Points on a hilly landscape, in no order, each with its height.
From any point a ball rolls to the lowest of the 2 points nearest to it. It stops when none of these is lower. Distance is the straight distance between rows; heights are no part of it.
K_12 (h 801): [  0  20 -30 -22   4  42   9 -14 -21  17 -12 -23  -1  18  47 -23 -14 -10
   0  19  -6  -1   1  18  30 -22 -27 -10 -36 -24  13 -34   2   9  31  -3
 -11 -13 -13   4  13 -21 -35]
K_189 (h 316): [ -4  28  -3  62   9  35 -24 -32 -12 -24  -9  26  35  -5 -11  -2 -54  44
   0 -49 -43  17  -6  12  -1  12  13   1 -18 -45 -19   3  11  23 -37  41
  40  14  -2  25 -10  18 -15]
K_197 (h 641): [-33  14  23  11 -35  34  12  -5  15   7  21 -25  12  -2 -51  -9   2   7
  -3 -44 -16   0 -33  24 -29  22  11  11  -6  45   5 -26  -8 -14  19 -32
   7   0 -35 -16  19   0  31]
K_382 (h 642): [-22  -5 -43 -24 -23  30  16 -13 -22  29  36 -47  23 -18   5 -19 -15  -8
  15  -7 -18  43 -38  42 -15   4  22   7  -5  34  23 -56 -17  21  31  -3
  -4   0 -35 -20  17 -19  -4]
K_62 (h 262): [-11  -2  23 -48 -32 -34 -16   5  26  20  52  13 -27 -34 -21 -17  46 -36
  40  19 -40   1 -16  29 -15  41 -22  12 -21 -20  31 -42   3 -11  17  -4
  -2 -19   9 -24   4  19 -12]
K_265 (h 264): [ 12 -16 -10 -27  -5 -42  -9  15   7   1  40   5   1 -35 -11   3  17 -27
  22   9 -21  12 -11  12  -5  15  10  14   3   1   8 -16   1  15  -7  26
   1   2  15 -12 -11   6  -5]
K_206 (h 623): [ -6  13 -23  11  60  11  16   1 -19  -5 -57   7  28  10  40  34 -16 -14
 -42  17  -1  26  12  14  43 -19  34   4 -10 -31  -7   7  -6  45  -1   0
  35  22   0  26  13 -37 -22]
K_221 (h 311): [ 12 -25  30  -4  29 -63  -4  30  36 -18  16  36 -24  -2  -5  24  45 -25
   9  37  34 -61  34 -28  27  -1  -1  -2  13  -4  -6  44   8  -7 -28  -1
  -2  14  23  11 -18   7 -11]
K_520 (h 620): [-27 -10   3   2 -44  37  34  -6  -3  13   9 -41  13   9 -30 -15  -1  10
  -1 -35  10   3 -24  11 -27  11   4  -2  11  75   3 -16 -13 -25  28 -36
 -15  -5 -37 -28  17 -14  34]
K_427 (h 833): [ -2  28  -3 -21  21  20 -15 -14  12  24 -61  11  -7  50  55  15  20   2
 -18  43   1  28  15 -10  -1 -29   3   7 -25 -61  18   1  -4  18   3 -16
  34 -11 -21  27  29  40 -21]
K_611 (h 510): [  7  -8  23  17  23 -44 -12  17  17 -38  33  28  13 -36 -38   0  11 -13
  11 -17 -41 -22   4   4  16  34   9   9 -16 -29  -6  17  13  13 -33  23
  18  21  32   7 -22  11  -3]
K_378 (h 634): [  4   5  -2  15 -47  36 -29 -13  19  25  -4 -27 -34  60  32  -5   3  31
  34  10  56  15   1 -19 -46 -40   5  -5  27   9  -2   5 -13 -12  -4  16
 -11  -8 -40  -3  24  51   3]
K_522 (h 530): [ 13 -11  11  29  11 -58   0  26   3 -23 -12  48  34 -29 -60   9 -12  -1
 -30 -36 -18  12   3 -32 -18  23  15  -5  10   5 -23  28   5 -10 -19   6
  13  -2  43   3 -28   4  28]
K_700 (h 606): [  4  17  10   8 -33  20 -42 -20  25  22 -11  -6 -26  51  31   0  11  24
  29  12  16  29   3  -6 -43 -22   7   2   9 -32   7   0  -6   1 -12  21
  17  -6 -27   8  23  70   1]
K_943 (h 496): [-22  13   0 -32  38   5  -3  -8   9   3   8 -10  14 -34   5  32  30 -21
 -21  11 -41  13 -19  43  32  19  26  31 -24 -16  12 -19   6  33  -5  -9
  31  18 -10   8   8 -13 -18]
K_472 (h 511): [  4   4   4  -3  -1  12  17  -4 -16 -19  50 -14 -14 -17 -18 -49 -17  -9
  19 -12 -11 -65  -9   4  44  14 -53 -18 -25  -1  -3 -10   9 -17  21  -7
 -44  -5  13  -3 -11 -40 -25]
K_939 (h 789): [ 26  10 -42 -10  -7  17   9  -3 -35  10   8 -11   1  17  37 -48 -40 -11
  28  10  -4  -3   5  -1  15 -16 -26 -19 -24 -27  13 -28   0   4  29  21
 -26 -13   8  -5   2 -13 -27]
K_179 (h 422): [ 14 -29  21  -7 -28 -40 -39  14  48   0  42   6 -36  -8   3  27  36  -8
  43  12  16   4   4  -2 -16  -1  15  21  35  -2  -2  14   5  -1 -35  45
  -4   4   9 -13  -5  56   2]
K_839 (h 227): [  1   3 -21  43  25  34 -18 -15 -14 -20 -10 -22  12  -7  39  48 -26  26
 -12  -5  34  25  -5  25  23 -28  59  11  51   5 -21  26  -5  45 -43  28
  12  45 -17  26   2 -23 -13]
K_178 (h 562): [ 17 -16 -46   9 -35  29  22  -6 -48  11 -18 -26  14  28  23 -43 -48  22
  16 -11  26  11  -3 -30 -15 -20 -26 -29  10  29   4  -6 -11 -17  27   2
 -43 -18  -1 -18   1 -13   8]
K_969 (h 358): [ -1 -13  38  -1 -18  -6 -32   1  48 -11  49 -10 -44  -2  -5  19  43  10
  37   2  30 -38   3  -2   0   7  -4  22  25  17 -15  20   2 -14 -31  25
 -17  14  -6 -18  -7  24  -1]
K_974 (h 582): [ 10 -30 -40   6 -15   2  38   6 -42   4 -28 -18  28   0   4 -13 -32  13
 -15 -12  23  18  -1 -24 -12  -6  -5 -18  22  57   2   7  -6 -13  19 -17
 -28  -6   5 -23  -8 -33  25]
K_686 (h 853): [  7   4  11 -53 -15 -30 -19   4  26  32 -14  24 -30  14  33   1  48 -24
  17  52  -2  12  13  -6 -19  -7 -12   7 -10 -35  26 -17   3 -12  15 -12
  12 -31   0  -5  11  47  -7]
K_257 (h 343): [-12  20  -4   0  38  44  26  -3 -14   1 -64  -7   3  44  36  11  -4  -8
 -48  26  15 -22  28  -1  53 -38 -24 -10 -27 -25  -4   2   3  -1  21 -36
  10  -4 -13  25  18 -32 -32]
K_659 (h 379): [-15   4  23 -14 -19 -15   6   7  -4 -12  49  -5   5 -38 -69 -30   0 -12
   8 -25 -40 -22 -28  10 -16  47 -25   5 -19  15  17 -28   3 -18  17 -27
  -8 -10  12 -22  -7 -17  21]
K_384 (h 272): [-18 -23  11 -55 -25 -27 -15   7  50  37  39  -2 -28 -33   6  37  67 -43
  15  24  -7  26 -21  39  -8  14  33  28  23  17  10 -31  -6   0   3  -1
   6  -9  -9 -14  19  31  -8]
K_807 (h 381): [ -9  26  23   2  33  24  19  -2  -7  -7 -65  17  -6  48  15  -2  -4  -6
 -41  18   5 -30  31 -22  29 -21 -34 -16 -35 -40  -4  16   4 -13  18 -32
  15 -17   0  28  14  -2 -12]
K_181 (h 384): [ -2  -3  -9  28  12  41   5  -7   2  -3  -9 -49  -9   7  25  47  10  24
 -20   2  61   4   3  11  11 -33  31  12  57  55 -24  22  -9   7 -23  -8
 -13  32 -32   3   9 -43  -3]
K_469 (h 541): [ 14   6 -25  17 -26   5 -15 -11 -17   6  18  -3  13  -5  -8 -26 -37  18
  33 -28 -27  33 -19   2 -35   4   8   2   1 -14  -4 -20  -5  16  -5  42
   5   0  -5  -5   0  26   3]
K_498 (h 412): [ 29 -22 -62  24  30 -23  10  23 -24  -8 -27   8  17   3  37  23 -41  -3
   7  24  44  35  19 -13  13 -34  52  -6  39  -3 -15  25  -9  41  -9  35
  -5  24  26  10  -3 -28  -4]
K_838 (h 576): [ 22 -26 -23   5   8 -46  36  27 -33  -1 -40  43  39   3 -11 -13 -30 -14
 -34  -5   7  21  19 -46 -22   0   9 -24  15  14  -1  16  -4 -11  16  -5
  -7 -13  49  -8 -22 -13  27]
K_174 (h 460): [  5  -5  30  17   0 -24  20   5 -15 -25  13  17   1 -15 -59 -33 -20   3
  -9 -32  -9 -42  -9 -33  -4  30 -35 -16   0  17 -11  22   4 -28  10 -24
 -26  -9  34  -3 -24 -14  29]
K_280 (h 465): [ 13 -10 -39 -18   6   4 -23  -5   0   8  54 -26 -20 -23  49   7 -12  -8
  44  24  13   7  -6  35  32  -9  29  16  10 -11   1 -11  -3  38 -16  59
 -26  21  -4  -2  -3  -6 -40]
K_22 (h 731): [  3   4  31 -39  -5 -15  25  -3  -3   5  -1  22 -28  20  14 -39   1 -18
   3  38   9 -59  16 -21   9   4 -61 -27 -23 -22  22  -4   7 -36  40 -36
 -20 -38  11   6  -3  -7  -1]
K_153 (h 219): [ -9  19 -25  76  -4  39 -25 -31 -21 -16  11  11  36 -11 -17   2 -66  55
   1 -58 -10  26 -24   8 -12   2  31   3  18  -1 -31   5  -1  24 -43  39
  22  23 -12  18 -13   4  -4]
K_712 (h 467): [ 31 -25 -59   9  -3 -15   7  19 -25   7 -20  -5  10   8  30   6 -33   7
  16  17  41  37   7 -22 -18 -32  27  -6  38  15  -4  13 -12  23  -2  29
 -21   4  12  -7  -3  -7   7]
K_959 (h 385): [-17   9  39   0  -2  35   8  -7  17  -5 -13 -26 -37  23  -6  14  35  22
 -21   6  43 -56  18 -15   8 -18 -36  -4  13  41 -15  24   2 -41   4 -40
 -18  -5 -26   2   4 -17   9]
K_3 (h 498): [ 19  -8  38  12 -24 -28   6   5  -2 -15   1  26 -25  16 -37 -38 -16  11
  10 -16   9 -31   4 -51 -29  11 -50 -20  10   1  -9  28   2 -42  10 -12
 -29 -24  31  -4 -17  26  39]
K_460 (h 413): [ -9 -10  -8 -24  47  -4   7   4  19   0  17 -23 -13 -33  29  56  40 -17
 -18  33  25 -15   1  34  53  -4  35  26  23  30 -10  10  -1  26 -18  -9
  -5  34 -13   5  -8 -52 -22]
K_923 (h 872): [-13   6  34 -17 -12 -20 -12   8  30   7  -9  11  -5  -3 -26  21  47 -14
 -11  -2 -21  13  -5   5 -22  13   3  13   1   1   4  -8   1  -8  -3 -19
  31  -6  -1  -5  12  33  25]
K_293 (h 199): [  2 -16  21 -16  37 -43  -9  16  33  -8  36  26 -28  -6  20   8  38 -31
  30  44  21 -71  29  -1  51  10  -6  -5 -15 -20   0  21   9   1 -18  10
 -13  16  13   8 -13  -9 -40]
K_622 (h 595): [ -5   6  15  15 -56   3  -2  -6 -10  13  -2  13  19   9 -51 -44 -30  18
  11 -49 -31  34 -20 -15 -69  21 -16 -14  -8   4   5 -22  -9 -27  23  -8
   5 -26  -3 -14   5  33  43]
K_230 (h 338): [-18 -31  14 -49 -12 -21 -31   0  57  33  48  -9 -51 -25  28  41  62 -25
  26  38  20  -4  -8  34   2   6  33  31  26  15  -3  -9  -2   1 -16  14
  -9   8 -15 -13   8  26 -19]
K_119 (h 329): [ -5   7  23 -19 -25 -22 -15   5  10  -5  67   2  -9 -40 -55 -31   6 -19
  37 -12 -55 -11 -20  22 -16  53 -28  10 -28 -21  28 -36   4  -8  13  -2
  -1  -8  10 -20  -4   6   0]
K_51 (h 451): [  3  -2 -16  22  27 -24  10  15 -22 -29  24  11  38 -46 -54 -10 -33  -3
 -15 -35 -31 -11 -17  -2   8  28  12   7 -16  17 -12  -2   2   7  -7   4
  -3  14  27  -5 -24 -39   5]
K_836 (h 569): [ -1  13  -5  11 -40   6 -14  -9  -8   8  25   0  19  -8 -42 -34 -32  16
  27 -40 -46  31 -25  10 -51  22  -1   3 -18 -11   8 -33  -7  -1   9  16
  16  -9  -8 -12   6  28  18]
K_237 (h 718): [ -1   5  17 -33 -15   2   4  -5   6  12  -4  -1 -35  17  14 -20  20   0
  10  29  25 -38  14 -14   0 -10 -43 -12 -11   6  12  -1   0 -30  22 -25
 -23 -25  -8  -6   0   3   2]
K_715 (h 397): [ 14  11 -14  33  20  20  -1   6 -11 -19 -25   3  -1  28  20   1 -21  15
  -3   2  29 -21  23 -20  22 -24   1 -12   5 -14 -23  23   3   3  -8  14
  -6   9   7  14   1  -5 -15]
K_597 (h 485): [  4   0  -9  -4  19   0  31   5 -26 -18  13  -4   5  -8 -10 -31 -18 -15
  -4  -7  -4 -46   1  -7  39   7 -30 -20 -17   5  -6  -3   5  -8  19 -11
 -23  -2  15   0 -11 -47 -11]
K_996 (h 421): [-17   6  14  13  20  43  15  -6   8 -10  -4 -47  -8  -4  -2  41  28  17
 -36  -9  37 -27   4  15  29 -14   6  13  30  67 -25  15   2 -10 -17 -33
  -9  26 -32  -1   2 -57  -4]
K_5 (h 684): [ -3  16   8  19 -22  43 -10 -13   0  -6  25 -32 -15   7  -7 -16  -5  23
  21 -26   9 -22 -11   6   1  -5 -18   2   4  18 -19  -6  -3  -9  -4  13
 -14   4 -18  -8   6   0   1]
K_353 (h 683): [-11   5  -5  -2 -16  26  15 -14 -17  21 -52 -17   4  33  14  -8   5  17
 -24   1  15  18   1 -13 -26 -19 -17 -16  -6  20  11  -3  -6 -13  20 -34
   4 -17 -23  -4  16   4  17]
K_409 (h 339): [-27  19  35 -10  -4  57  14 -19   8  -1 -14 -34 -30  21   2  -6  21  15
 -30   0  15 -60   4  12  40 -16 -61 -13 -18  16  -8  -2  12 -37  25 -53
 -20 -13 -26  10  11 -30 -12]
K_821 (h 621): [-18 -11 -38 -28 -18   3  26  -6 -29  32 -13 -22  46  -9   4  -6 -11 -15
 -20  -3 -28  66 -30  20 -32   7  20   0  -7  27  31 -46 -12  14  29 -28
  18  -9 -17 -16  15 -14  15]
K_977 (h 696): [-14   1  15 -16   0  13  33  -7 -15   3 -37 -12   3   8 -12   0  14   4
 -37  -2   6 -17   5  -8   0   2 -28 -12  -9  39   8   2   1 -27  24 -53
   0 -13 -11  -6   4 -24  25]
K_897 (h 293): [  4 -27 -45 -23   6   7  20   4 -10  18  18 -42  -7 -20  38  26   5  -7
   6  26  39  16  -4  21  20 -25  24  15  37  54   1  -4 -11  21   3   6
 -29  17 -18 -16   0 -51  -8]
K_147 (h 664): [-16  15 -20   2 -26  57  -2 -23 -13  12  39 -47   1  -4   2 -25 -14  11
  22 -23  -9   4 -29  32   3  -3  -7   1 -11  20   0 -40  -8   4  18   8
 -14   1 -35 -14  16 -15 -14]
K_531 (h 616): [-12  -1  32  10 -42 -14   5   4   2  12 -32  23  23   7 -54 -18  -9   6
 -28 -41 -22  33 -15 -20 -65  19 -11 -16  -1  21   3  -5  -1 -32  19 -31
  19 -28   5 -13   6  29  55]
K_814 (h 670): [ -6   4   0  20 -22  18  -2 -11   1  18 -54  -7  -6  48   7   8  12  27
 -20   0  36  29   6 -27 -49 -32   3 -14  17  19  -1  17 -15 -14   1 -19
  10 -10 -27   0  17  29  28]
K_166 (h 297): [-19  19  13 -10  22  43  23  -8  -3  -5 -22 -18 -13  20  15   0   8  -6
 -36  13  10 -59  16  13  66 -21 -44 -14 -29 -10  -8  -5  15 -16  23 -41
 -14  -5 -14  16   8 -47 -34]
K_67 (h 356): [  4 -25 -47 -13  12  -7  15  12 -19  -2  53 -39  12 -53  -1  12 -12 -13
  12  -1   5  11 -24  28  21   1  27  21  22  49  -1 -15 -11  27  -2  22
 -23  22  -3 -19 -11 -53 -10]
K_641 (h 594): [ 13 -11 -28  25  24 -24  30  19 -35   0 -61  39  50   2 -10   5 -34   4
 -48 -17   9  46  14 -28 -14  -3  25 -18   8  14 -10  23  -4   5  10  -4
   8   1  29   0 -16 -29  21]
K_57 (h 365): [-10 -15  17 -16  24  -6 -12   6  37  -2  20 -20 -25 -18  14  62  57  -5
 -13  23  35 -20   5  20  24  -6  35  30  42  41 -17  21   3   6 -32  -2
  -1  32 -17  -1  -4 -23  -5]
K_997 (h 578): [ -6 -13 -17   4   1 -32   6  17  -7   5  -7   8  48 -40 -39  26 -13 -15
 -38 -23 -31  58 -23   8 -32  12  37  10   7  27   6 -19  -2  13  -4  -7
  30  -1  11  -6  -2  -4  25]
K_820 (h 615): [  0   3 -31  31  47   1  30   9 -31  -9 -61  18  39   6   9  18 -33   3
 -48  -9   8  25  14  -8  18 -13  27 -13  -4   2 -15  19  -5  24   4  -3
  19  13  12  14  -2 -45   2]
K_527 (h 290): [ -6   1  35  10  11  12 -31  -5  33 -20  26 -15 -27  -2   9  34  40  14
   9   5  23 -31   6  11  17   1  16  21  22  10 -16  24   9  -1 -37  20
  -3  27 -11   0  -5  10  -7]
K_171 (h 407): [  0 -27 -20 -48  -1 -18 -23   0  23  27  60 -21 -35 -38  39  23  25 -25
  42  38  10   9 -15  42  18   2  34  24  13   3   6 -17  -5  26  -9  40
 -25  12  -8 -14  -2   0 -34]
K_798 (h 555): [ 16  -8   3 -13  18 -49  25  24 -16  -5 -29  43  20   5 -10 -10  -4 -27
 -24  11 -13   0  16 -29  -8   6  -5 -18  -7 -15   5   7   0  -6  15  -7
   9 -12  39   1 -12  -6  14]
K_691 (h 403): [  3  -9 -33  10  17  -5   9   9 -22 -19  45 -23  23 -48 -28   0 -22   0
   6 -23 -12  -3 -23  13  13  11  18  16   6  35 -12 -10  -3  20  -7  16
 -13  20   7 -13 -14 -40  -1]
K_968 (h 190): [ -1 -24   6 -44 -32 -49 -11  17  28  17  57   7 -14 -45 -21   7  41 -46
  31  15 -24  21 -22  18 -19  24   4  14  13  12  19 -39  -2  -1   5   9
  -1 -17  14 -26   0  19  -5]
K_988 (h 598): [-19  -2 -18  -2 -13 -10  -1   0  -3  22  -1  -4  41 -25 -30  14 -12  -9
 -22 -26 -42  66 -36  27 -40  13  45  12  -2  13  15 -38  -9  21   4  -8
  39  -2 -15   2  15  11  20]
K_337 (h 654): [ -5  -1  17  12 -42  -3 -13  -1  22  22 -40   9  -8  43 -10   8  24  14
  -9 -10  16  42  -2 -23 -69 -22   8  -8  24  12  -3   8 -16 -17   0 -12
  26 -15 -20  -2  21  60  37]
K_779 (h 458): [-19  -1  -8 -42  43   0   0  -7  16   7  28 -19  -6 -41  26  38  43 -24
 -10  30 -14  -4 -13  46  50  13  30  31  -9   1   5 -13   3  31  -7  -4
  11  26 -10   5  -1 -33 -31]
K_359 (h 716): [ 12   4 -13  52  -5  14  14  -9 -38  -2 -55  28  26  31 -18 -28 -53  46
 -26 -42  25  22   9 -52 -25 -11 -12 -38   5   6 -21  35  -3 -21  12  -2
 -18 -19  20   7 -16   3  23]
K_580 (h 470): [  4  -6  51   5  -1 -43 -17  10  28 -31  47  26 -19 -27 -47 -12  30 -12
  31 -10 -31 -44   1  -2  11  45 -30   1 -16 -26   5  18  11 -11 -21   3
   0   6  24  -1 -17  19   3]
K_414 (h 484): [  6  11  48  15  16  -5 -28  11  37 -25 -17  25 -37  33  12  16  29  10
   3  29  27 -46  42 -32   5 -13 -11   3  -2 -36  -5  51  11 -21 -27   1
  14   1   7  18  -4  49   0]
K_865 (h 327): [ 19  -8 -38  36  24   2 -15   4 -10 -15 -23   0   9   0  42  41 -31  17
   0  14  39  38  10   4  12 -33  61   5  47 -12 -15  32  -6  47 -37  41
  11  38   7  24   0  -6  -6]
K_870 (h 705): [  1   8 -21  43   4  29  23  -8 -42   2 -75  12  31  37   6 -16 -45  34
 -45 -24  23  28   9 -30 -12 -23 -11 -35  -6   7 -11  23  -7  -5  15 -16
  -1 -15   3   9   0 -15  11]
K_144 (h 449): [  2  -4   5  40  40 -29 -13  10   6 -40   7  42  41 -35 -31  14 -23   4
  -7 -30 -51   4   8   7  13  28  38  12 -18 -38 -18  20  17  24 -41  42
  40  24  30  20 -26   9  -1]
K_781 (h 94): [-13   9 -29  54  16  31 -14 -22 -20 -16   3  -9  35 -24   7  32 -46  36
 -17 -34   6  36 -25  26   2  -8  57  12  34  10 -25   9  -4  44 -46  29
  27  39 -17  22  -4 -17  -5]
K_809 (h 759): [ 20  13   2 -20 -27   0  10  -9 -28  -1  36   5  -3  -6 -16 -71 -33 -12
  32  -7 -44 -13  -9  -3 -12  28 -51 -17 -34 -37  27 -33   1 -16  33   2
 -23 -25  24 -14  -7  -3  -4]
K_777 (h 532): [  2   5  55   5   1  -4 -47  -1  52 -15   1  19 -40  26  20  19  48  12
  22  26   5 -19  32  -5  -8  -2  -5  17  -3 -43   5  32  16 -13 -37  13
  20   3   0  10   1  72   1]
K_421 (h 581): [  1  11 -39  -2  50  24   2   3 -10   2 -22 -10   5  17  73  25 -20 -19
  -6  40  18  10  20  24  63 -33  31   4  -7 -45  -3  -4  -1  45  -1  17
  13  21  -5  26  13 -28 -49]
K_685 (h 883): [-22   1  24 -15  -9 -30 -10  16  29   0  25   5  16 -40 -56  21  30 -28
 -13 -17 -47  23 -24  25 -23  35  16  20  -6   9  14 -28   4  -1  -2 -17
  32  -5   4  -7   8  15  20]
K_192 (h 502): [ 31 -11 -40  13 -22 -15  -9   7 -19  11 -13   3   8  14  14 -16 -30  16
  27  -3  12  39  -2 -25 -37 -22  10  -9  22  -4  -1   3  -9  13  -2  39
 -12  -4   9  -6  -2  23  12]
K_742 (h 601): [-10 -13 -22  27 -27  30  24  -6 -29   0   8 -41  20  -4 -24 -12 -28  27
  -3 -43  18   5 -19  -6 -15  -2   3  -4  22  69 -14  -4 -10 -16  10 -12
 -23  -1 -15 -24   3 -28  23]
K_457 (h 424): [ -9  -2  16  18 -19  -6  13   1 -20 -18  32  -3  18 -30 -76 -38 -36  15
  -3 -50 -26 -18 -28 -14 -20  40 -23  -3 -10  32  -3  -6   3 -30  12 -23
 -21 -12  19 -16 -15 -17  34]
K_730 (h 434): [ -5  21  46  18  36  14  -3   6  19 -29 -38  21 -20  36   5  18  17   7
 -26  17  19 -54  40 -24  30 -12 -17  -5 -18 -33 -14  45  13 -17 -14 -17
  19   2   6  28   3  17  -9]
K_560 (h 703): [  2 -13   0 -14 -25  10   4   3   4  10  19 -24 -28   7   3  -9  11   9
  25   5  35 -25   1 -12  -5 -13 -22  -1  19  41  -3   2  -6 -23   8  -2
 -34 -11 -12 -23  -1  -9   8]
K_555 (h 386): [  6  10   4  43  10  -7 -24  -9   1 -23   0  33  31 -18 -19   5 -33  26
   6 -35 -46  22   0   4 -11  19  26   7 -11 -41 -14  12  11  21 -37  45
  37  14  13  18 -17  27   4]
K_930 (h 812): [-15  22 -33 -12   8  51  12 -26 -26  24 -49 -26  16  29  52  -6 -10   0
 -25  14  -8  36 -10  17  20 -28 -15  -9 -31 -23  16 -30  -7  23  25 -24
  11 -11 -29  13  28 -21 -24]
K_966 (h 442): [ 16   4  -4  22  23  -4   6  13 -10 -26   7   8 -11  18   6 -20 -19  -5
  13   0  18 -50  23 -20  39 -10 -16 -16  -7 -23 -21  20   6  -6  -3  16
 -19   7  20  12  -8 -16 -21]
K_272 (h 341): [  4  12  -7  27  12  47 -11  -7   3 -12 -14 -31 -11  22  33  25  -1  25
  -7   5  41 -15   7   2  20 -33   8   1  24   8 -22  17   2   7 -20   6
  -8  20 -20  10   6 -13 -19]
K_30 (h 707): [-27   2  -2 -29  11  37  42 -15 -13  15 -36 -35   7   3  16  11  24   0
 -42  12   7 -15   4  13  25  -6 -23  -3 -12  45  11 -14   1 -19  28 -65
  -3  -7 -34  -2  15 -51   1]
K_307 (h 523): [ 19 -11   9  -3 -35  -7  17  -2 -24   0 -10   7 -12  27  -9 -51 -28  14
   9  -7  14 -16   5 -47 -32   0 -50 -25   9  10   7   8   0 -42  30 -14
 -34 -34  21 -12 -10  17  32]
K_961 (h 423): [  3  18   6 -10  22  -9 -14  -8   0 -13   7  24  17 -14   0  -8  -7 -17
  16   2 -76  15   4  27  15  29   6  11 -54 -77  23 -19  11  31  -7  29
  38   3  10  15   0  19 -26]
K_568 (h 775): [ 35  10 -31   2 -17   8   2  -8 -33  -3  40  -1  -3   7  11 -66 -51  -7
  49  -9 -27 -14   2  -5  12   2 -35 -18 -26 -42   6 -27   0  -5  22  35
 -35 -13  20  -7  -5  -2 -28]
K_667 (h 744): [  6  16  33 -36  -7 -19  12  -3  -5  -1  20  26 -20   0 -11 -45   5 -29
  15  16 -32 -39  -1  -1   6  32 -57 -19 -40 -41  30 -18   8 -19  30 -21
 -13 -24  20  -2  -6  -1  -6]
K_351 (h 426): [-25  13  39  -6  13  28   5  -7  25 -11  13 -28 -26  -7 -15  27  47   7
 -19  -4  19 -54   1  14  29   4 -14  13   6  44 -18  12   5 -18 -11 -37
  -8  14 -22  -2   1 -35   2]
K_721 (h 554): [  9 -15   2  15   2 -46  -4  24   8  -8 -17  24  27 -26 -37  30   5  -8
 -30 -21  -9  34  -4 -16 -29   3  26   2  21  21 -15  17   1   2 -20   8
  19   1  23  -2 -12  13  31]
K_456 (h 420): [ 16 -16  43 -20 -24 -58 -13  15  34  -4  38  31 -38 -16 -23 -12  40 -23
  35  18   3 -40   9 -17  -9  23 -42  -3   1 -12  10   9   4 -25  -4  -4
 -15 -12  22 -11 -16  28   4]
K_774 (h 337): [ -1 -21 -35 -10   1  23  10  -3   3  26  -7 -46 -17   8  48  40  11  11
  -1  34  62  22   3  10   8 -40  29  11  48  54   0   4 -12   9   0  -6
 -22  15 -35  -7   9 -34  -6]
K_724 (h 844): [  5   9   4 -35   9 -19 -15   2  20  27 -44  26 -13  29  36  19  39 -15
 -10  50   1  22  18 -12 -14 -20   5   7  -9 -38  21  -1   2   4   7 -15
  28 -17  -3  12  16  47  -4]
K_526 (h 694): [  1   6 -19   5  -5  25  26  -8 -38  12 -76   1  16  46  26 -22 -28  16
 -36   3  15  18  12 -28 -15 -27 -26 -35 -15  -3  12   6  -5 -14  29 -30
  -3 -24  -5   7   9  -4   9]
K_183 (h 486): [  5  26  19   4  25   4 -10  -9   2 -16 -25  29   9  20   9  -9 -10  -9
   4   0 -49  -3  19   5  17  11  -8   0 -49 -78   5   2   8  15  -5  19
  34   0  11  22   5  26 -20]
K_900 (h 315): [  6   2   8 -13  25 -16 -15   2  20 -12  44  10 -22 -13  21  -8  22 -24
  37  22 -13 -41  12  22  42  19  -8   3 -31 -37   7  -1  11  14 -13  29
 -11  13  10   4 -10  -3 -41]
K_789 (h 822): [ -6  27 -25  -5  19  39  -3 -25  -9  23 -59 -11   6  45  61  11  -2   8
 -25  29   5  37   0   7  10 -37   4  -1 -22 -47  13 -12  -7  30   5 -14
  23  -6 -29  27  32   8 -26]
K_510 (h 863): [  6   4  31 -32 -23 -31  -4   9  15  14 -18  25 -15   6 -12  -3  34 -18
  -4  14 -16   9   4 -12 -33   7 -26  -2  -4 -12  19 -11   3 -21  14 -25
  16 -28  10  -6   5  36  26]
K_562 (h 575): [ -1  14  33   1 -13   5 -41 -15  35   5  -9   8 -20  27  17  12  32  15
  17   6 -14  19   8   5 -24  -1  11  15  -2 -44   5   5   6   4 -23  20
  34   1 -13  13  14  74   7]
K_713 (h 542): [ 27 -26 -25  -1 -43   1  18   4 -36   8 -12  -9  -7  32  15 -46 -41  18
  22   4  41  -7  10 -55 -29 -18 -36 -27  24  26   9   9  -5 -36  25  -4
 -53 -29  14 -23 -10   9  22]
K_578 (h 336): [ 22   2 -19 -17   9 -33  -6   9  -7  -6  26  16  12 -24   1 -15 -10 -24
  26   7 -45  16   0  12   2  16  12   5 -19 -40  14 -18   2  24  -1  39
  10   4  21  -2 -11  10 -16]
K_684 (h 730): [ 13  12 -12  62   2   5   2  -6 -30  -9 -34  45  37   7 -36 -24 -61  47
 -13 -55  -1  26   1 -43 -17   2   5 -21   3  -5 -33  27  -1  -9  -5  23
  -9  -4  25  12 -25   6  19]
K_950 (h 663): [-34  14  17  12 -14  31  -4  -4  14 -11  56 -34  12 -28 -57   5   1   7
   4 -42 -21 -16 -36  38  -5  29  21  27  -6  44  -6 -28  -6  -3  -1 -14
   5  17 -28 -15  10 -17  13]
K_655 (h 497): [ -1   4  15  23  11 -34  -6  15  -6 -26  11  40  43 -41 -77 -11 -33   5
 -25 -48 -50   7 -13 -13 -19  42   5   2 -25 -10  -8   0   7  -8  -9  -4
  17  -2  32   4 -27  -3  23]
K_361 (h 717): [-23   6  -1 -49  24  20  27 -13   5  29 -47 -10  -4   8  33  26  49 -11
 -38  39   6  -5  10  10  24 -11 -12  13 -13  14  16 -12   0  -9  23 -65
   9 -11 -26   4  19 -31  -5]
K_554 (h 373): [ 14 -24  44 -10  -2 -65  -4  25  32 -13  22  39 -37  -8 -23   3  43 -18
  16  24  30 -65  21 -33   5   7 -32  -7  14   4   2  39   6 -26 -14 -11
 -15  -6  24   1 -19  15   8]
K_673 (h 527): [  7  16  15  -2  27 -26   7  10  -9 -12 -30  43  14  12  -6 -10  -9 -22
 -14   0 -37  -1  19 -13   6  12  -5 -12 -32 -51   3   5   5   7   5   5
  28  -3  27  14  -4  10  -2]
K_443 (h 633): [-17  -7  32   7 -48  -4  12   3  15  15 -32   7   3  26 -43  -5  18   8
 -22 -29   7  23  -6 -20 -61   4  -6 -10  18  44   0   5 -10 -37  18 -38
  11 -21 -15 -16  13  38  56]
K_543 (h 393): [ 12  -6  10 -18   9 -20 -36  -1  34   3  41  10 -34  -4  41   3  26 -14
  47  39  -7 -15  18  20  21   9  10  15 -15 -47  12   6  16  15 -24  43
  -6   6   8   2  -8  35 -37]
K_100 (h 531): [ 11   2 -47  -7  31  20 -14  -6 -12   5  15 -21  -3  -9  70  16 -24 -16
  20  30  10  20   3  40  51 -20  41   8   2 -39   5  -8   0  52 -11  44
  -1  26  -5  20   6 -17 -44]
K_739 (h 456): [  7 -17  11 -12 -11 -18 -44  -2  35   2  45  -4 -28 -13  26  21  26  -4
  42  18  -2  14   4  25   0   3  32  22  19 -23   7   6  11  18 -37  56
   2  13   4  -1  -1  51 -13]

For each start below, name the point where the ball stops.
K_526 -> K_781
K_378 -> K_166
K_667 -> K_897
K_622 -> K_781
K_724 -> K_897
K_197 -> K_968
K_685 -> K_897
K_988 -> K_897
K_641 -> K_968
K_421 -> K_968
K_977 -> K_781
K_3 -> K_968
K_611 -> K_781
